Each row is a point on a tangle of strands that fork, close into loops and nearly touch. The rows are in no order.
In the rows, 128 means zero.
Two points are linked if the straight distance between their rows is under 106. Some points are linked to none.
k_59: [186  94 136 200  93 138 161 138 158 133 161 138 114 143 134 162 126 127
 101 155 116 130 119]
k_355: [134 133 106 108  87 203 104 129  96 116 138  89 158 142 188 120 213  90
 177 132 136 173 127]
k_551: [197 159 110 102  70 120  80 114 150 183 121 117 139 130 136 195 104 144
 115 193 103 116  93]
k_935: [118 135 165 170 121 193 116 128 144 163 159 145  85 148 119 144 116 145
 117 152 109 163 107]
k_38: [169 129 137 124 130  97 141  95 115 112 104 134 119  96 146 182  87 103
 134 152 111 124 161]
k_253: [ 86 158 153 150 131 163 113 122 109 152 191 116 119 145 127  98 206  87
 135 128 127 163 159]
k_521: [ 89 106  97 149 155 170  99 139 108  75 115 100 136 119 135  77 170  68
 152  98 160 161 178]
k_257: [135 124 110 185  62 161 155 147 139 129 182 120 126 126 140 155 150 114
 107 169 120 134 125]
k_560: [104 140 108 134 181  91 114 178 141  94 138 150 142 167  90  74 119 120
 136  96 153 123 109]
k_476: [ 90 107  76  61 103 171 151 160 109 110  78  95 147  80 164  94 129 141
 140 108 146 115 115]
k_475: [171  81 142 222 127 122 166 161 178  98 134 120  84 128 122 139 124 133
  93 142 110 125 129]
k_479: [170 108  93 149  98 160 101 117 146 210 134 145  88 124 129 183 136 182
 127 179 115  69 153]
k_191: [168 154 155  88 123  51 103 109 142 170 102  96 176 101 172 138 170 130
 141 124 122 142 100]
k_362: [103 100 102 147 130  81 135 108 131  65 114 153 153 156 104 108 103  95
 104  98 163 115 174]
k_657: [149 145  95 123 161  69 126 116 122 102 102 163  87 120  94 169  91 141
 125 112 128  67 172]
k_934: [106 127 124 115 141  96 160 165 139 149 120 139 119 110 108 113 121 203
 144 112 134  39  75]
k_917: [137 137 185 159 104 166 128 125 128 200 188 117 135 142 118 140 165 179
 149 158 113  90  78]
k_382: [147  90 116 150 140 104 151 119 144 123  99 149  81 123  87 156  82 159
 114 136 138  64 166]
k_341: [119 136 116  88 129 149 110 155  98 114 144 112 178 140 127 105 123 149
 193 108 166 133 103]
k_575: [126 155  68  95 114  88 111 131 140 127 114 191 127 189 111 145 106 165
 111 115 134  86  91]
k_425: [ 95 159  78  89 152 123 144 178 120 103 105 126  85  69 129 130 103 154
 135 111 120 104 124]
k_812: [115 110 159 159  70 180 154 125 124 115 180 106 128 132 138 152 121 104
 133 172 120 159 140]
k_61: [176 170 143 117 135 112 124 143 118 148 164 125 130 124 119 151 120 155
 138 129 116 132  89]
k_333: [172 106 153 188 167  88 131 110 161  94 114 148  94 158 100 145 114 120
  98 109 118 127 170]
k_955: [ 94 142 191 152 203 119 101 126 133 153 141 136 121 157  84  76 131 126
 132  97 144 150 132]
k_768: [147 168 154 138 126 167 114 113 118 150 168 128  88 118 130 167 126 118
 115 149  91 178 128]
k_994: [117 127 154 168 137 162 137 171 139 111 161 106  85 115  81 148  69 162
 154 159 122 103 113]
k_871: [ 94  78 182 191 177 101 168 146 172  98  80  96  96 114 112  93 104 132
 110 125 122 117 133]
k_10: [ 96  88 121 133 101 141 167 139 133  88 114 113 120 104 101 138  51 130
 114 159 142  97 150]
k_894: [116 137 163 125 125 122 128 114 108 180 144  90 155 107 183 120 206 107
 161 131 128 151 131]
k_466: [139 173 117 115 145 157  93 120 107  87 136 138 125 110 152 133 125  84
 133 106  98 209 136]
k_823: [ 95  93 113 171 138  94 135 113 161 102 104 173 121 182  89 103 116 119
  79 104 162  94 160]
k_798: [133 118  80  68  79 126 113 137 140 100  72 111 193 125 197 132 136 125
 163 131 136 157  85]
k_87: [107 146 103 123 163  82 120 134 132 125 126 174 129 158 114 101 138 122
 119  90 152 118 128]
k_772: [105 167 149 117 106 186 116 113 104 116 195 105 111 148 129 131 201  97
 157 147 105 179 165]
k_301: [ 89  86 177 173 140 139 183 143 157 131 106  93  87  80 134 114 115 132
 105 133 125 117 137]
k_491: [121 166 102 114 134 124  92 106 117 150 139 176 123 149  79 153  82 165
 128 116 156  92 149]
k_580: [138 120 180 146 171 130 100  99 131  91 129 129 156 183  80  81  96  89
  91 112 129 202 135]
k_215: [165 156 132  87 119  41 114 116 162 153  83 127 142 133 187 149 164 134
 118 126  98 141  73]
k_791: [165 167 170  88 133 113 103 121  89 168 165  90 163 117 117 132 149 155
 161 127 124 140 104]
k_283: [129 121 108 122 119 107 167 118 129 117  88 129  98  70 150 167  94 120
 110 151 110 104 157]
k_470: [110 126 180 174 112 167 108  97 119 127 188 123 142 178  95 114 135  94
 107 140 140 171 163]
k_669: [117 103  99  97 116  89 167 145 146 158  80 133 103 113 114 127 124 197
 105 118 126  21 102]
k_233: [ 99  98 132 138 162 127 168 177 170 110  77 135  46 111 113 106 108 180
 104 117  93  81  82]
k_482: [152 136 113 142 120 154 121 133 102  66 151 108 132 104 151 146 134  80
 150 124 121 177 168]
k_715: [120  84  80  66  89 131 145 139 127 112  50  89 188 101 191  96 156 131
 155 111 159 112 105]
k_181: [178  56  95 145 112 142 120 115 164 181 109 174  96 141 137 165 141 193
 122 150 105  87 166]
k_150: [117 143  89 131  90 166 119 165 118 139 172 109 166 125 178 102 200  87
 143 136 137 163 105]
k_916: [177 192 129 100  83 159  97 115  94 157 191 104 141 140 107 163 162 129
 111 166  95 165 114]
k_597: [113 124 165 127  77 176 122  86 100 133 178 121 160 161 110 148 114 113
 137 160 140 154 153]
k_720: [ 97 122  88 102 109 150 109  86  94  84 109 143 153 101 111 154  66 105
 146 132 151 110 196]
k_265: [ 91 114 167 116 104 156 150 136 103 147 160  88 148 101 135 134 139 150
 184 150 136 108 123]
k_825: [186 163 139  84 154  99  96  88  71 119 143 114 175 126 112 129 148 118
 145  92 142 160 153]
k_591: [ 79 117  98  70 122 109 169 143 127 148  87 125 127  94 115  90 111 167
  96  94 151  49 127]
k_901: [169 147 116 123 134  86 126  91 126  99 111 165 127 132 136 165 100 100
 109 117 109 149 152]
k_506: [ 92 100 140 139  97 173 157 140 125 125 139 114 104 109  95 156  59 151
 138 182 138  89 137]
k_495: [124  67 163 164 131 149 197 147 156 150 100  95  63  64 121 114 119 162
  86 128 108  72 134]
k_440: [168 167 130  57 181 106  85  92  82 110 109 136 163 134 123 105 136 114
 151  77 128 179 133]
k_417: [112 113 162 200 134 143 118 105 141  98 156 116 139 158  98 115 116  87
  99 130 145 160 180]
k_540: [130 137 119 123 147  84 137  94 136  97  88 168 117 123 172 135 127  79
 108 106 102 161 137]
k_613: [160 180  79  92 134  97  86 112  87 114 149 134 166 123 112 147 132 125
 148  96 150 124 165]
k_602: [177 122 101 112 120  82 124 140 142 113 122 181 102 209 110 154 109 171
 109 118 107  91  80]
k_78: [138 151  90 111 139  75 125 114 103 114 125 139 140 105 111 161 112 131
 139 107 155  90 177]
k_195: [ 95 117 110 115 155 169 100 176 105  98 158 105 163 155 103  68 137 128
 197 100 181 132 115]
k_554: [145 102 163 153 151 104 141 137 143  84 136 136 156 176 119  92 112  86
 116 120 132 178 112]
k_725: [127 174  67  97  89 160 118 129 111 139 114 126  92  70 151 185  83 115
 135 198  96 107 142]
k_737: [119 124 161  97  90 133 122 118  95 151 158  60 170 116 136 149 175 147
 199 147 145  97 143]
k_976: [ 57 113 122 124 129 140 147 126 133 128 105 136 125 109 131  99 115 121
 118 115 149 125 132]
k_363: [143 106 110 113 110 135 192 153 125 115  95  95  80  43 139 155  73 128
 104 167 103  82 148]
k_74: [137 132 138 157  83 162 127 123 136 207 158 112 107 118 135 173 162 168
 133 178 111  86 118]
k_581: [123 141  78 113 110 115  91  93 151 168 103 196 122 171 110 160 114 176
 103 123 145  81 131]
k_631: [ 56 113  92 101 113 147 159 129 129 153 109 126 124  99 110  85 117 139
  79 103 165  73 152]
k_561: [143 136  85 174 159  80 162 155 153 119 109 149  86 104 158 108 186  83
  74  95 111 129 138]
k_121: [ 64 108 186 119 130 174 132 129 100 135 163 101 155 136 112  87 125 139
 192 127 161 131 120]
k_184: [173 172  81 104  87 120  87 108 129 161 116 127 118 106 142 200  90 127
 127 202 106  94 134]
k_563: [ 54 112 157 159 115 172 139 139 120 151 180 103 132 140 126  84 194  91
 137 142 142 141 146]
k_978: [133  97 131 121 102 145 200 158 134 152 108  85  83  49 129 136 106 150
  86 142 114  54 140]
k_458: [121 170 105 130 181 125  85 156 111 147 160 152 144 141 128  74 178  82
 126  93 138 172 127]
k_464: [100 128  89  60 100 142 112  95  97  99  89 134 165 102 137 160  70 133
 166 143 153 107 160]
k_558: [125 144 111  82 176 120  99 130 102 107 104 139 150 131 153  91 153 105
 173  81 145 166 132]
k_585: [138 143 107 155  65 146 131 157 128 155 194 107 171 137 150 128 182 108
 128 154 132 138  97]
k_151: [185 143 132  92 126  84 137 138 128 112 132 146 140 164 114 151  86 156
 131 128 109 120  73]
k_206: [142 110 151 160 125 129 139 107 156 174 119 164 118 155 150 129 144 144
 104 123 124 140 104]
k_703: [130 119 137 157 143  90 154 142 153 166 123 152 128 137 147 107 160 148
 120 114 134 101  81]
k_192: [171 116 146 146 144 109 123  88 141 118 119 172 112 165 100 151  96 126
  97 120 125 134 149]
k_496: [109 167  57  91 128 149 128 160 110  93 108 135  83  68 137 161  74 123
 141 151 107 113 136]
k_445: [ 81 135 119 145 138 148 126 133 136  97 117 138 111 114 122 125  89 118
 122 121 129 154 139]
k_30: [ 94 131 116  97 161 112 167 179 142 104  87 120  60  79 118 117  94 167
 121 113 102  88 102]
k_858: [ 88 160 140 154 158 160  93 116 135 101 125 136 104 124 126 121 106  93
 112 121 107 193 149]
k_305: [ 98 133 192 171 206 113 119 136 139 134 125 108  92 121  96 103 119 140
 141  99 135 134 147]
k_764: [100  84 101 145 142  93 123 120 157 115  99 189  94 206  89 113 118 164
  95  98 143  69 135]
k_57: [170 145 134  80 113  74  83 122 113 148 113  66 188  93 156 147 168 145
 187 114 149 120 124]
k_872: [114 141 108  76  83 107 115 112 150 142  84 136 166 127 186 144 118 129
 126 149 121 151  93]
k_503: [199 124 129 105  73 121 106  95 155 173 123 145 160 172 119 170 112 167
  93 167 112 122  78]
k_822: [122 137 109 112 140 113 135 137 162 153  78 181  66 142 174 144 134 165
 117 120  84 128  69]
k_524: [178 116 154 165 104 186 119  99 135 169 167 150 116 174 109 144 129 141
  78 153 114 174 107]
k_749: [155 172 130  88 134 155  97 110  95 122 149 139 147 137 125 127 119 111
 114 123 110 206 105]
k_126: [116  71 134 162 151  99 160 160 147  66 111 111 157 144 138  78 124  84
 132 122 145 150 124]
k_969: [118 125 112  72 107 127 112 125 104 121 114 116 186 127 130 138  97 150
 179 127 162 117 125]
k_431: [ 68 122  97 127 179 143 102 184 128  97 130 126 152 148  94  54 128 112
 154 102 170 133 123]
k_924: [129 158  98 115 181 115  93 141  95 130 135 128 148 113 149  89 196  80
 156  78 153 157 157]
k_808: [153 136 181  81 128 115 100 112  85 160 146  62 176 111 138 139 175 151
 201 121 136 128 131]
k_21: [177  94 119 158 113 130 131  96 166 177 101 175  97 142 162 165 147 154
  96 138 108 127 141]
k_813: [139 117 169 138 148 105 161 151 159 153 117 156 128 144 171 104 149 146
 131 127  91 123  32]
k_853: [129  66 119 147 108 132 185 141 155 108 102 126  86 111  92 138  68 156
  87 146 133  63 145]
k_636: [122 122 141 124 151  95 163 179 128 102 146 128 135 123  97 114  90 178
 169 117 144  73  76]
k_193: [171 185 128  94 122 152  95  95  91 157 163 140 141 150  88 137 133 135
  83 134 116 182 102]
k_748: [126 141 140 107 104 210 106 108  90  88 155  91 127 146 162 129 193  85
 181 132 112 196 161]
k_857: [196 112 147 132  97 149 119  71 134 175 140 161 148 180 106 151 112 150
  78 149 124 150 115]
k_328: [115  73 125 168 139 144 154 165 148  51 102  89 146 117 162  82 136  71
 135 129 133 182 131]
k_989: [ 81 121  94  99 106 114 145 117 140 146  90 151 149 119 163 114 130 130
 105 125 144 118 115]
k_350: [ 45  87 190 162 139 163 144 136 123 141 158  97 144 132 106  72 143 118
 151 135 158 119 130]
k_777: [120 153 171 124 198 133  96 134 105 165 158 139 142 158 102  60 161  97
 128  97 138 181 108]
k_528: [140 147 153 109 150  89 127 136 158 189 113 152 151 151 175  91 178 129
 120 123  94 145  30]
k_904: [135 119 119 175 142  95 120 116 132  70 140 131 149 137 105 116 124  77
 104 101 151 139 192]
k_170: [168 188 144 119 108 150 116 131  91 137 184 100 106 113 124 174 155 110
 151 158  89 159 142]
k_582: [108  99 113 166 118 159 140 136 126  53 119  92 129  91 148 124 124  73
 119 131 118 170 180]
k_136: [134  90 170 170 168  70 166 120 149 105 105 131 104 134 123 126 117 127
 119 108 135 117 144]
k_156: [149 129 194 154 125 116 145 129 121 180 167 108 155 117 128 136 147 173
 159 140 126  84  85]
k_741: [117 147 159 149 174 136  85  83 141  76 109 140 123 148 104 115  89  83
 102 107 101 197 159]
k_938: [128 143 120 156 158  89 140 115 139 143 113 159 122 110 180 111 182  71
  95 102 116 166 139]

How many points has the smallest loop of links through each point below? Write - if it is on no loop.
k_554 => 9
k_283 => 11
k_904 => -

A tip is a point with one link. Name the tips that can be reached along the links from each point below, in the order of the rows.
k_253 => k_475, k_491, k_215, k_764
k_613 => k_994, k_305
k_917 => k_528, k_156
k_136 => k_561
